Points on a hilly landscape, in no order, each with its height.
From any point a ball rolls to the lowest of the 2 points nearest to it. It stops when none of these is lower. Distance is the straight distance between rows; heights are no part of it.
J617: [ -0.5   4.1  -1.7   8.9  -5.9 -11.5   9.5  12.7   3.8   1.8  -8.4  -4.6
  -1.6  -4.1 -13.5   8.9  -3.2  18.5   9.3  -0.8   9.3 -23.1   4.4  24.0]  h=54.2
J481: [  6.5 -25.7 -18.2  -2.9   9.4   2.9  -9.2 -33.9 -11.4  13.9 -27.5 -14.8
   7.9  -4.5   9.2 -15.3  -8.9 -25.8 -15.9 -23.4  -0.6  22.8 -22.5 -23.0]  h=22.7
J214: [ 11.9  -6.3  13.9  -8.2   9.7   2.8  22.7  14.5  -7.6   5.7  17.8  17.8
  -1.2   1.6  33.7  -1.5 -17.7 -24.7 -29.4  -5.8   9.5  14.8 -10.6 -10.9]  h=39.4
J63: [-22.2   5.8 -24.6  -1.6  -6.5   2.6  -7.3 -15.3 -16.1   9.6  -3.6  -5.1
  -5.6   1.7  15.2 -20.1  -7.8  10.9 -10.8  24.5  -9.1  30.1  -0.9  -0.9]  h=20.8
J730: [ -8.7 -17.7 -14.8   0.7   8.2 -17.1  10.1   0.4  -7.1   4.5  -8.3  16.0
  -4.5 -14.6   5.2  -0.6 -36.7   2.4   3.8  -9.1   2.5 -17.4   2.5  16.8]  h=83.8
J182: [ 15.1   2.3   3.4  20.4 -13.9 -23.7  -9.6   6.2  -1.6 -11.1 -13.1 -10.5
   1.8  -5.1 -18.4  15.7  -2.6  22.4   6.2 -19.0   7.6 -30.0  22.3  38.4]  h=52.3
J779: [ 23.5  15.3   5.6 -12.1  12.4   3.5 -19.4   5.1   6.8   0.1   8.5  11.4
  -4.6  -6.8 -14.5  32.9 -22.3 -12.3  33.1   0.5 -10.3 -39.5   2.0   7.8]  h=46.6
J333: [  3.7 -12.6  22.8   5.0   2.1   4.2  21.4   6.9  16.7  -7.2  -3.8   7.4
 -30.5 -10.9  -3.7  19.3   1.3 -45.2  -2.4 -22.0   5.1 -18.5  -2.6  18.1]  h=69.0
J107: [ 10.9 -10.5  11.4 -13.6  16.0  -0.1  16.8   3.3  12.5   0.1  16.1   3.4
  13.6  11.8   7.9   6.3  -4.0 -14.0  -1.4  -4.1   4.0  -1.6 -11.4 -26.5]  h=40.7
J462: [  3.4   2.0  15.9   3.9   4.4  -5.6  -6.0  -7.5  -9.5   6.7  -9.1  -2.7
 -12.8   9.3  10.1  21.9 -17.1  14.8  -0.5 -11.4  -4.1  -6.3   5.3   2.0]  h=61.1
J126: [-15.0  -7.1 -27.0 -24.6   4.7  15.6   0.2   3.1  10.4  -0.7  31.6  -0.7
  19.8   3.5  -9.7 -26.9  -3.1 -34.1 -11.2  16.9   4.6   4.9 -26.1 -16.2]  h=61.5
J274: [-30.4  -5.4 -31.3   1.3   1.8  -2.0 -12.4  15.4  -4.2  -3.8   3.7  11.0
   8.7  -8.3  -2.7 -11.2 -12.3 -19.6   0.2   6.7  -3.8 -12.2 -13.3  11.5]  h=49.7
J652: [ -1.8  19.3  14.1  -5.8 -12.0  31.5  18.7  20.4  21.1  10.0  19.7   9.9
  -9.9  12.7  -6.4   6.4  17.8  -0.2  -7.9  25.3  27.1  18.8  -8.9  16.0]  h=17.3
J240: [  6.0 -33.9  -7.6 -18.5   3.4  -2.9  16.8  12.6  10.3  10.3  18.0  27.5
  12.9 -10.0  17.0 -31.7 -19.1 -21.3 -21.3  -0.2   1.4  -9.3 -19.0  -9.0]  h=22.8
J270: [ 17.7  30.1  11.8 -15.9   7.7  18.1  -3.6  11.1  -9.4 -12.0  18.0 -19.1
   7.6  10.3 -18.9   0.6  12.5  32.6  19.2  18.4  -6.7  -7.9  10.3  -9.7]  h=50.7
J144: [-20.5  -9.0  36.9  -0.3   3.7   0.3   3.2  -5.6  30.1  -5.4  11.2  -0.3
   3.9  20.1 -16.7   4.9  17.6   6.2  14.3  -3.6  -3.2   5.5  -2.8 -25.5]  h=23.6
J250: [  1.4 -21.1   1.5 -13.5   4.7  16.9  23.7  23.7  21.6  14.1  12.3  31.8
  10.1  -2.1   1.4 -16.7  -5.3 -12.8 -10.3   2.7  21.0  -6.4 -24.2   5.5]  h=15.3
J579: [-16.9  25.3   9.0 -18.7  -1.9  28.8   9.9   6.6  15.2  -2.0  30.2   8.3
   8.3  16.6 -17.7   0.5   2.8  11.1   4.8  31.3  25.6  22.4  -2.2  10.4]  h=16.8
J773: [  0.7 -12.5  -0.7 -11.8  -9.6  21.4  12.0  30.7   2.6   9.6  22.9  22.1
  -5.5  -2.4  -3.7 -20.8 -11.7 -12.4 -17.3  21.7  15.3   4.5 -28.2  19.8]  h=8.9
J284: [-11.6  18.8 -21.8  19.1 -18.1 -11.8  -6.1  -7.8 -16.2   4.8 -18.6 -12.1
 -16.7  -8.5  16.7  10.6   2.0   4.1 -15.2  -3.5   0.0   7.8  23.2  21.7]  h=25.6
J467: [-11.2  11.1 -17.4  -7.7  23.7   5.8 -17.3 -16.7 -16.4   4.4   1.6 -16.5
  11.0   3.9   0.5   7.4 -21.1   1.9  11.6  -3.6  -2.2  10.9 -10.6 -19.9]  h=32.6
J191: [-29.0   8.2  11.6  -8.0   3.0  16.5   5.8   4.4  17.7  -5.6  23.7  -9.3
  14.1  16.0 -26.7 -21.2   4.5  12.4   1.9  31.5  17.4  21.5  -2.9   7.0]  h=12.5
J702: [-19.0  -9.0 -31.8  -1.9  -2.8  -3.2   8.9  20.6   4.9   2.7  -5.5  13.8
   6.3 -10.2 -11.4 -23.2   6.3   5.9   9.4  11.6  -1.8 -17.6  -6.9  11.4]  h=44.7
J626: [-25.2 -23.2 -11.7   5.0 -21.9 -19.9   3.1 -16.2  -9.4  11.2 -12.8  22.9
 -19.3 -16.5   8.7 -16.9 -13.2  17.5 -14.1   0.8  -8.1  10.8   4.7  10.1]  h=79.1
J134: [-15.3  25.6 -19.6   6.1  -9.7  -0.6 -12.9  23.4  -8.1  -2.0  14.3   5.5
  -0.5  -5.3  -1.1   9.1 -18.0  -1.2  -4.7  23.2  11.8   5.5  -7.6  32.2]  h=19.8
J93: [ -4.3 -32.5  -5.2  -0.6   0.7 -21.4  14.7 -20.2 -13.5  11.7 -19.1  18.9
 -13.9 -12.8  10.5  -8.7 -21.0   9.3  -9.3  -7.4   0.5   7.5  -0.7   2.1]  h=81.2
J875: [ 12.8  -8.2  21.2  -8.9   3.5   8.6  11.7  -4.0  26.5   3.6  10.5   5.7
 -12.9   0.7  -4.3  28.4  -2.9 -45.2   4.0 -13.4  -2.9 -25.2  -5.1  -7.2]  h=72.6
J824: [-26.7   0.0 -36.0 -14.0   5.3  14.7 -17.0  12.6   9.4  -1.1  24.3   5.7
  22.1  -6.7 -13.5 -11.4 -10.4 -30.8   0.3   8.3   9.8  -9.1 -24.4   0.7]  h=55.8
J938: [  3.5   2.9   6.8  -9.6  10.6  -0.2  13.4  -6.6  -7.4  -9.2  21.0  -9.6
   9.4  11.4  13.3 -22.6   0.8  -1.5  -5.2  37.8   4.0  53.9  -3.0 -13.0]  h=28.2
J418: [  2.6  14.6  -5.1   5.7  11.9  10.9  -6.3   9.9 -18.4 -13.6 -10.6 -20.7
  -0.8  14.2   8.5  14.2   1.5 -12.3   3.8  -0.3 -10.8  -4.5  -9.0   3.5]  h=86.2
J362: [  2.2 -25.9  -8.4   8.6  -6.3   2.2  -3.2 -25.6 -24.0  10.0 -58.7  10.8
 -13.2 -10.3  10.1 -15.5  -4.5   2.8 -15.0 -24.6   3.6  22.9 -10.3   7.9]  h=16.6
J162: [  4.2 -22.7  -8.6 -13.7   5.9 -27.5   7.5 -25.0  21.5   8.2  15.6   8.1
  28.7 -15.9  21.7 -17.4   2.3 -27.6 -26.5 -18.2   5.9   0.4  -4.6 -35.2]  h=50.1
J538: [ 25.6  14.9   5.5 -34.5  18.2  13.4 -10.0 -17.3   4.0   4.6  28.0   7.9
  18.1   5.0   3.2  18.3 -13.2 -18.0   1.2 -10.3 -13.0 -29.1   2.9 -37.7]  h=42.4
J488: [  7.9 -19.9  -4.2  10.3 -16.9 -26.1  20.4 -12.2  -9.0  -8.4 -15.6  -9.8
 -20.0  -5.5  -5.2  -6.1  22.6   2.5 -16.0   1.8   0.5  11.6   4.6  12.2]  h=59.0
J13: [ -8.4 -14.2  -5.9 -17.3  17.3  -4.8   8.8 -11.9  13.3   1.2  21.7  -3.9
  29.1   4.4   3.7 -11.7  -6.2 -13.0 -11.8 -12.4   6.9   1.2 -10.8 -33.3]  h=45.4
J23: [  4.4 -30.4  -9.5   1.6  -7.5   9.3 -10.3 -28.0 -12.8  17.7 -41.5   6.7
  -4.4 -13.2  12.7 -24.4 -15.2 -17.4 -19.4 -21.8   2.5  34.6 -25.5 -11.2]  h=17.2
J636: [ -0.7   5.2   3.7   0.5  11.4   8.1  -7.6  21.2   9.0  -7.6   7.9   1.3
   2.0  -1.5  -1.8  26.1 -19.3 -37.2   2.6 -14.1   9.1 -22.7 -13.2  20.1]  h=26.2
J601: [ 26.1   6.7   2.2  -4.3  17.5  -1.2 -13.0  -0.5 -13.1  -3.1 -14.3  -3.5
  -6.6  -5.2  -1.8  23.2 -21.6   0.1  28.4  -7.1 -21.0 -33.1   7.1   5.1]  h=47.9
J53: [ -3.0   8.0 -23.1  -8.1  12.6  10.9  17.1  17.6  10.5  -0.1  -9.7   7.2
   4.7 -12.6 -19.0   1.0  14.1  -0.5  25.8   3.8   4.3 -30.4  -5.3  -1.0]  h=41.1
J527: [ 13.0   3.6  35.2  11.7  -0.4   7.2 -21.0  -5.8 -12.4   0.4 -20.0  -2.3
 -16.0  12.2  16.2  21.1  -6.6   4.9  -4.7 -19.8 -22.3  -7.7   9.2   5.4]  h=63.1
J877: [ -1.1  17.5   2.5   4.7  -4.1  12.6 -22.9 -28.6  -7.4   6.1 -32.3  -7.6
  -6.5  11.3   3.0  13.2  20.6  20.2  17.4 -11.2 -29.0   1.0  20.4 -21.9]  h=51.7
J903: [-11.1 -13.1 -13.1   8.1  -2.7 -11.4  -1.4 -17.7 -17.5   3.4 -31.1  -4.8
   5.8   1.0   0.5 -18.2  14.7  36.6  -2.8 -12.9  -2.8   8.7  10.7  -6.0]  h=44.0
J944: [ 25.8  -7.8  23.5  -8.1  11.0   0.3  -2.5 -11.0  -1.7  -1.8  -8.6   5.2
  -0.6   5.3   2.8   3.4  18.3  10.4  22.8  -6.1 -35.9 -10.7   9.2 -37.8]  h=69.3
J736: [ 17.6   9.2  32.4 -14.1   8.7   9.6  -7.2  -3.5  -7.3   5.5  15.4   8.1
  -3.8  19.7  13.6  27.1 -23.6   5.9  -1.0   1.1  -6.6  -0.6  -4.7 -11.5]  h=59.4
J263: [  5.7  10.5  17.0  16.4 -12.7   4.2 -10.3  10.4  18.4 -15.6 -15.5   4.2
 -24.3  -8.4 -14.1  29.9   7.4 -26.0  18.4  -9.5  -2.2 -31.2  14.5  42.4]  h=62.6
J213: [-10.3  15.8 -17.7  12.0 -20.1  -3.0  -8.1 -17.2 -14.3  16.9 -11.7 -18.6
  -4.0   0.7  13.3  -7.9  -3.6  27.9 -19.4   4.5   3.6  23.8  21.6   8.5]  h=23.3
J809: [ -6.9   4.2  -3.7  11.2   0.4   8.6 -11.0 -23.9 -12.9   6.9 -47.8  -3.1
  -1.7   6.7  12.8   4.4   7.3  23.2   5.8 -23.5  -8.5   8.6   7.5 -14.0]  h=48.1
J257: [-18.2   5.3  -1.7   5.6  -9.5   5.8  27.7  12.9  17.3   1.3  -1.4   5.6
 -17.4   3.1  -0.2   1.3  28.0 -17.3  -4.2  11.7   3.8   5.9  -3.7   0.7]  h=59.9
J645: [ 13.7  12.8   5.7 -23.8  11.8  15.4 -21.9  -4.0   9.4   0.7  18.9  15.5
   4.7   0.7 -11.6  26.3 -14.9 -24.8  18.0  -2.8 -22.4 -41.5   0.7 -15.4]  h=44.9
J641: [-10.1 -12.3 -25.4 -11.3  19.3   7.1 -11.0 -34.8  -9.9  11.1  -8.1 -18.1
  16.6  -5.9   1.6 -14.1 -13.6 -12.3  -0.4 -11.6  -2.2  17.2 -15.3 -32.5]  h=28.1
J934: [ 23.4 -25.4  30.5 -11.2  14.0  -4.7  -8.4 -16.2  12.7  -2.1   2.2   9.3
   8.2   2.9  -1.5   6.5  10.5 -12.8  14.5 -20.6 -29.3 -20.9   1.7 -41.6]  h=65.7
J591: [ 23.2  -1.1   6.5   6.3  -1.3 -16.1  15.4 -22.1  -3.3  -6.5 -17.7 -22.3
   0.5  -0.1  -5.0 -10.1  39.0  30.0  15.0  -1.3 -10.9  18.2  16.7 -30.4]  h=74.4
J949: [ 25.7   7.7   9.7   9.7   3.1  -5.6 -31.1 -13.5 -19.0  -1.3 -30.1  -9.7
  -1.4  -7.0  -2.9  15.2 -10.6  25.5  22.6 -13.7 -23.4 -25.8  17.0  11.4]  h=49.5
J480: [ 27.1  19.5   5.4  -6.1  10.5   6.9 -12.9   4.1 -11.0  -1.3   4.2 -14.3
  -9.2   2.8 -14.0  15.5   0.7  16.0  25.8  10.9 -23.7 -26.3   4.9  -6.2]  h=49.3
J254: [-11.6  21.6 -17.6  34.3 -13.9  -4.0 -16.6  31.3  18.8  -6.7  -4.5   9.8
   5.2 -19.0  -4.9   7.9   3.6  -9.6   2.4   4.7  20.0 -12.2   3.2  47.4]  h=59.3
J788: [ 11.0 -41.9  21.0   0.6  10.7 -22.3  15.4 -11.4   2.4  -9.2 -11.1   6.0
   3.1  -0.9  -2.4   1.2   2.1 -11.3  -2.0 -30.5   2.9  -6.8  -9.1 -14.0]  h=55.5
J851: [-10.8 -16.8  -2.2  16.3 -13.6 -16.4  -2.9 -19.9 -18.6 -11.6 -24.2  -6.7
 -27.9  -7.7  -5.7  11.3  15.2  -3.4 -19.7 -18.7   3.8  12.2   5.3  21.3]  h=63.0
J409: [-29.2 -20.6  -0.4  20.3 -42.0 -14.2 -18.0   6.2 -14.4  -5.7  -1.2  10.8
 -28.0 -23.5  -6.1 -24.8  -0.4   3.8 -26.4  -2.4  -1.5  -0.4   6.6  37.2]  h=71.7
J935: [ -8.1   7.2  -6.7  -3.6 -10.8  35.7  -0.1  24.8   8.7  11.1  20.6  12.6
  -1.7   3.7 -14.4 -10.4   5.0  -4.7  -5.3  25.2  26.5  10.9 -22.8  34.0]  h=13.9
J625: [  4.1 -14.3  18.1   7.5  -1.6  -2.6   9.0   5.5  14.9 -20.8 -19.8   6.9
 -25.5  -7.3 -18.5  18.8   4.4 -23.9  10.4 -23.0   3.6 -31.2   7.0  32.9]  h=65.4
J909: [-18.0  -2.1 -10.7  -9.6   6.9   1.9   6.4  -9.9  -5.2  -0.9  15.7 -10.4
   1.1  10.3   2.7 -19.5  -7.6  -4.4  -5.8  28.2  -0.9  31.6 -10.3 -11.5]  h=24.4
J602: [ 26.8 -19.1   3.8   8.7  -2.0 -33.9  13.3 -27.6  -9.1  -2.6 -25.7 -12.1
   1.9 -10.2   4.6 -16.0  30.7  20.6  12.9   0.5   2.6  34.0   1.8 -22.6]  h=76.2
J185: [ -7.6  29.4 -11.2   9.7  -8.3   3.5  -1.7  13.5   5.4  -8.0 -12.2   0.7
  -4.6   3.5   2.2  20.4  23.1   1.5  12.9   3.2 -11.5 -21.7  22.4   9.7]  h=56.0
J575: [ 28.5  -4.9  11.9   0.1  12.5  -5.3   5.3 -20.9  -4.0  -3.1 -24.2  -4.4
   0.3   2.2  15.1   0.1  25.9   4.6  22.9  -6.5 -21.5  13.9   4.5 -40.7]  h=71.8
J651: [-22.3   4.4 -11.1   8.5 -26.1  -4.2 -24.2  16.1  -0.4   3.6  24.3   0.0
  -5.8  -5.9  -7.9 -18.4 -20.3   9.4  -9.1  29.9   3.5   7.7  -6.6  32.9]  h=16.5
J461: [-25.0 -18.1  -6.3  22.6 -30.4 -15.5 -18.5 -14.1 -23.2  -8.1 -12.3  -7.5
 -25.1 -12.8  -9.3 -13.0   9.0   2.2 -32.6 -10.0   1.5  20.2   2.9  24.8]  h=67.6
J807: [16.0 21.6 -5.7 -7.0 -4.3 10.1 23.2 27.0  3.8  2.8  4.5 -4.7  3.0 13.2
 -4.0 -2.4 17.2 18.6 -1.3 19.4  7.9 -9.9 10.0 11.0]  h=53.2
J350: [-12.6   0.5  26.4 -15.3  20.2  16.6   9.0   1.0  25.5 -15.8  20.5   0.9
  26.9  21.4  -8.5 -11.0  17.1  -2.7  14.1   7.0   3.1  15.0  -2.8 -33.4]  h=13.6
J677: [ 12.3   7.2  -5.1 -16.1  29.8   7.1   8.4  -9.8 -11.2  -3.3   6.6  -9.8
   6.3 -11.7  -6.8   0.8  -1.2  12.7  22.2  -2.4 -11.9  -9.5  -5.1 -39.4]  h=36.5
J443: [ 11.8  -3.7 -13.3   7.3 -12.7 -16.1   6.3 -17.6 -15.0   7.4 -16.7 -23.5
   9.4  -6.0  -8.2 -12.8  14.1  47.4  -2.6 -12.4   3.7  -1.5  28.1  -6.2]  h=41.7
J990: [ -4.2  28.1 -22.4  28.6 -16.3 -11.9 -15.1  22.2  13.5 -11.4  -8.8  -6.7
  13.3  -8.4  -2.1  15.6  17.8   0.2   4.9  -4.3   4.3 -21.7  27.5  29.3]  h=57.5
J537: [ -4.7  24.4  -7.4  10.7 -11.0  -0.6 -12.3 -11.0  -6.1  -4.1 -19.7 -14.7
  -6.4   8.3   3.7  18.5  27.3  15.3   9.1  -8.8 -16.8  -9.0  27.8  -2.3]  h=54.3
J22: [ 15.2  16.1  18.7 -16.4   5.4  13.0  10.2  13.4  -2.1   1.7  20.2  10.7
  -2.5  16.6  -1.8  22.3 -15.5   8.9   0.9  10.6  11.2  -3.5  -8.5   3.4]  h=58.0
J883: [  4.7  25.4  -4.1  16.6  -6.3  12.5  -7.5  27.0  23.5  -0.1  -5.0   8.3
  -4.8  -8.4 -10.1  25.0   6.1 -13.1  18.6   4.3  13.2 -25.2   1.1  43.8]  h=60.8
J700: [ 25.6   5.2   0.4 -22.0  29.3  11.1 -10.6 -26.4  -8.1   5.9   7.2  -5.7
  14.5  -1.3   6.7   8.3  -9.0  -1.7   9.5 -17.8 -18.0 -10.9  -1.1 -50.8]  h=39.5
J160: [-23.1  -4.5   6.8  11.9 -19.6 -19.1  11.1  -4.8  -0.2  10.9  -2.3  11.5
 -22.7  -9.5   3.1   4.8  -4.9  20.4 -18.5  -7.0   6.4   6.3  12.1  16.2]  h=77.1
J361: [ -3.4 -41.9  23.9   6.5   5.6 -24.0  10.3  -2.9   2.4  -2.6   8.0   3.6
  13.9   1.3   6.9 -18.3   1.1  -7.4 -15.5 -19.3   7.6  21.0 -19.4 -18.2]  h=48.5
J367: [-19.6 -28.3   0.8   2.8  -6.1   2.1   0.0  12.5  -8.2  -2.5   6.2   8.1
  -2.3   2.2  15.8 -38.3  -4.0  -4.4 -19.1   7.4 -10.7  13.2 -14.9  -0.6]  h=35.8
J306: [-11.9  15.7 -25.1  -7.0 -11.7  13.7  -0.4  24.0   7.4  13.9  13.6  15.2
  14.4  -6.4 -17.0 -21.0  -1.8  30.3   5.7  30.0  21.2  -6.1  -3.8  24.2]  h=21.7
J337: [  7.6  14.9   4.6  -1.6   7.0   0.6  -7.6  22.2  -0.3   3.8  16.8  -3.6
   8.8   7.2 -19.5  10.5 -18.4  26.6  10.2  10.1  16.4 -13.7  -7.7  19.3]  h=56.3
J207: [  5.5  -1.4   5.9  -4.1  16.8   8.7 -10.0  -9.7  -8.9  -8.7 -12.4 -19.9
  -0.6  18.9   6.2  14.2   5.1 -17.9   4.3 -14.5 -17.8  -4.9  -6.8 -21.0]  h=83.1
J574: [  7.5 -38.6  -2.6  -6.8  -2.2 -31.5   7.0 -17.6   7.1  15.2   6.5  20.6
  13.3 -21.2  34.3 -24.5 -11.7 -20.0 -13.0 -10.3   0.7  19.9  -8.8 -27.9]  h=53.4
J839: [  0.2  -4.5  18.8   0.0   5.9  -4.9  20.1   5.2   6.1  -1.5   5.1   7.7
  -1.2  15.5  20.5   0.1  10.1   0.7  -3.2   1.1   1.2  16.1  -0.8 -18.5]  h=36.7
J715: [  0.0  20.2  12.0  17.2   2.9  -3.0 -45.7  -0.9   2.9  -9.8   0.0  -1.0
   0.6   2.0  -6.5  38.6 -10.4  -8.8  25.2  -3.2 -20.0 -17.5   3.5   8.3]  h=33.1
J688: [ -1.0   3.9 -22.0   2.1 -29.0  -8.2  16.9   4.3   7.8   4.7   5.2 -19.5
   0.4   0.4 -19.5 -20.7  24.9  17.3  -8.5  12.8  12.2  -1.0  22.6  10.2]  h=55.3
J634: [ 15.1  14.7 -16.9  -2.8   4.8  -7.0  17.3  -4.4 -10.8   5.6  -6.1 -22.7
  -0.9 -12.5  -9.2 -11.1   8.6  41.3  11.4   4.7  -5.2  -7.3  16.5 -12.3]  h=40.2
J718: [ -8.4 -22.4  12.9   0.6   3.9  -2.8  15.7  17.9   6.3   0.0  17.6   9.1
   8.7  12.9   9.1 -27.4  -1.7  -0.4 -16.6   6.2   8.0  21.0 -16.7  -8.8]  h=41.6
J947: [-15.5  -5.5 -17.3  12.8  -0.3   1.3 -12.1 -15.6 -25.8  11.0 -32.8  -2.4
 -13.6  -7.4  18.7  -2.0 -14.1  -6.6 -10.8 -13.7  -3.3  18.5  -9.3   9.0]  h=10.1
J760: [  8.9  21.0 -25.6   1.5 -20.0  12.1  13.8  24.6  17.5  12.3   3.7  -9.1
   8.6   1.0 -19.7  -8.3  26.7  20.2   3.0  12.8  19.9 -20.6  17.8  23.7]  h=54.1
J630: [ -6.2  16.0   3.6  23.1   7.7  -5.8 -31.4  15.2   4.9 -18.5  -1.2   0.4
   0.2  -6.5  -0.7  32.9 -14.2 -26.8  14.6  -8.8  -2.2 -15.1  -3.6  22.5]  h=30.4
J511: [ -7.2  -5.2  36.6  14.4  -0.1  -0.2  -9.6  -1.8  -5.8 -11.2 -10.7   9.0
 -24.2  -4.4   6.8  25.1 -16.1 -17.6  -2.2 -34.7 -10.0 -17.6  14.0  15.5]  h=66.6
J554: [ 13.1  -3.5  12.2   2.6  10.1   3.8  -1.2 -20.1  -6.8  -1.7  -7.1 -14.6
 -13.1   9.0  19.3  21.0  -1.6 -30.7 -10.9 -14.0  -9.5  16.5 -11.5 -20.9]  h=79.6
J711: [ 17.1  28.4 -10.8 -14.5   3.6  21.3  12.7  22.5  -2.8  -4.1  14.6 -11.6
  10.6   8.9 -27.1  -6.9  14.0  23.0  13.9  27.1  16.8  -1.8  -0.2   5.7]  h=52.1
J322: [-30.8  -1.9  -1.3  19.5 -28.7 -11.8  -5.3  18.9   2.9   4.9   2.1  11.8
 -11.4 -18.2  -6.4  -5.0  -1.8   7.4 -19.0  -4.9  13.3  -4.4  10.4  39.9]  h=74.8
J470: [  5.4  13.6  11.5  -3.0   0.3   2.0  19.1   0.6   5.1  -7.6  12.2 -19.8
  12.2  19.9   8.7 -23.5  19.6  22.0  -8.1  32.6   6.6  37.3  19.7  -6.2]  h=31.3
J678: [-19.5   5.5  23.4 -13.4  23.6  21.1   6.2   0.4   5.3 -19.9  22.6  -8.6
  26.2  24.6 -11.7 -15.9   2.7   7.8   5.7  22.7  11.0  26.1   1.2 -14.2]  h=4.7
J663: [-13.0  22.2 -12.2   4.4   9.4   2.5 -21.6  -9.3 -16.7   0.9  -1.3 -18.5
  11.9  11.2   0.6   3.5 -15.0  27.1   8.8   8.7   2.9  19.7   2.2   1.5]  h=35.3
J256: [ 27.0  13.3   7.9  21.6  -6.3 -19.0 -32.0   3.9  -2.7  -8.9 -10.7 -10.0
   6.6 -11.8 -12.9  20.0  -6.2  26.0  22.5  -9.7 -13.6 -35.7  30.0  24.7]  h=50.9
J157: [ 15.0  -3.4  14.4 -20.1  10.2   3.1  15.3   6.9  -2.6  -2.7  33.8  13.2
  17.3  10.2  25.2  -9.3 -10.9 -24.7 -24.4   5.4  13.7  35.4 -15.2 -16.5]  h=36.2
J482: [ 21.6 -30.2  23.4  -6.8  13.1 -22.2  15.3 -10.9  20.5  -7.8   0.1   9.7
  11.7  -4.2 -10.3   2.8  18.0  -7.4  19.5 -21.2  -3.2 -14.0  -5.6 -36.3]  h=60.9
J961: [-31.5  -6.0 -19.0   9.1  -7.9   2.2 -14.2 -14.3 -16.8  10.3  -4.2   1.0
 -18.1  -6.4  16.9  -9.5 -17.2 -14.7 -15.4   3.1  -8.4  24.3 -12.7   1.9]  h=16.1
J815: [ 19.9  -2.6  -7.0   6.8 -31.5 -22.0  23.7 -11.4   3.8  -1.3  -3.1 -23.5
  -9.8   1.1 -11.3   4.2  30.8  15.0 -14.0  -2.2   6.4  -0.2  30.4   3.5]  h=56.8
J478: [  7.6  17.1 -16.5  -9.8  16.7   3.5  21.0   9.9  -0.8  -1.6   3.0 -10.3
  -2.2 -15.8 -16.7  -4.2  14.5  24.3  25.8  10.4  -4.5 -18.8   4.2 -20.3]  h=38.9
J985: [ -2.6  16.5  -8.7  -2.8   5.2   9.9  -5.6  26.0  -3.3  -3.0  14.4  13.8
   2.9  -2.5  -0.7  16.5 -22.4 -19.7   0.5   4.7  19.9  -8.1 -14.7  26.1]  h=22.5
J241: [  7.0 -10.9   7.2  -3.6   7.9  -6.9  17.5 -16.0   8.2   1.6   8.3  -1.6
 -14.5  -5.1  13.3  20.1  -6.6 -49.9 -18.5 -15.5  -0.1  -0.7  -6.5 -15.8]  h=76.1
J854: [ -5.3   6.3  25.1   7.2  -3.6  -3.4  14.7   2.5   9.7  -6.2   3.5  -7.2
   3.5  20.4   8.2  -7.9  19.9  23.3  -5.7  11.3  -1.2  21.9  13.0 -11.8]  h=33.7
J832: [ -7.0  35.0  -3.4  10.0   7.5   3.3 -34.4  -0.8 -10.3  -5.3   1.3  -5.1
   3.7   8.2   1.9  30.7 -13.2  12.5  17.2   4.2  -6.1  -3.5   5.1   2.2]  h=35.0
J28: [-10.0 -36.3   0.8  -8.0 -19.1   5.7  -2.3  18.3   0.5  -0.3  20.8  24.8
  -4.8  -7.7  14.1 -39.3 -18.6 -16.6 -22.1   5.7 -11.3  -9.0 -21.6  -0.3]  h=29.4
J339: [ 19.1  -9.2  10.6 -11.8  18.8  -1.1   5.7  -6.6  -6.4   1.4  17.1  -6.5
  16.8  14.8  25.6 -11.0  -9.1 -10.2 -10.8   8.9   7.1  43.6 -12.1 -28.7]  h=32.4
J159: [ -4.2  10.6  -4.3   1.5  -2.3  -0.8  25.2   8.6   5.1  -3.4 -14.3   6.4
 -19.7   3.5  10.2  15.3  19.8  -9.9   2.0   0.6  -8.9 -12.7  13.9   3.5]  h=57.6
J983: [-16.6  12.7 -16.0   6.2 -32.9   6.1 -13.0  26.0  13.0  14.3  21.2   4.3
   7.8  -4.8 -13.7 -23.4  -2.5  22.8 -12.2  26.5  19.3   2.3   6.2  38.3]  h=19.6

For each start below, name the point where the ball stops.
J462 => J677
J162 => J947
J663 => J947
J949 => J677
J602 => J773
J832 => J651
J591 => J773
J257 => J947
J574 => J773
J126 => J947

For each start below, name every point that the ball comes to, in order.
J626 => J160 > J322 > J409 > J461 > J851 > J488 > J815 > J688 > J760 > J807 > J711 > J270 > J480 > J601 > J779 > J645 > J538 > J700 > J677
J157 => J339 > J938 > J909 > J63 > J961 > J947
J730 => J617 > J182 > J256 > J949 > J601 > J779 > J645 > J538 > J700 > J677
J527 => J462 > J736 > J22 > J337 > J617 > J182 > J256 > J949 > J601 > J779 > J645 > J538 > J700 > J677
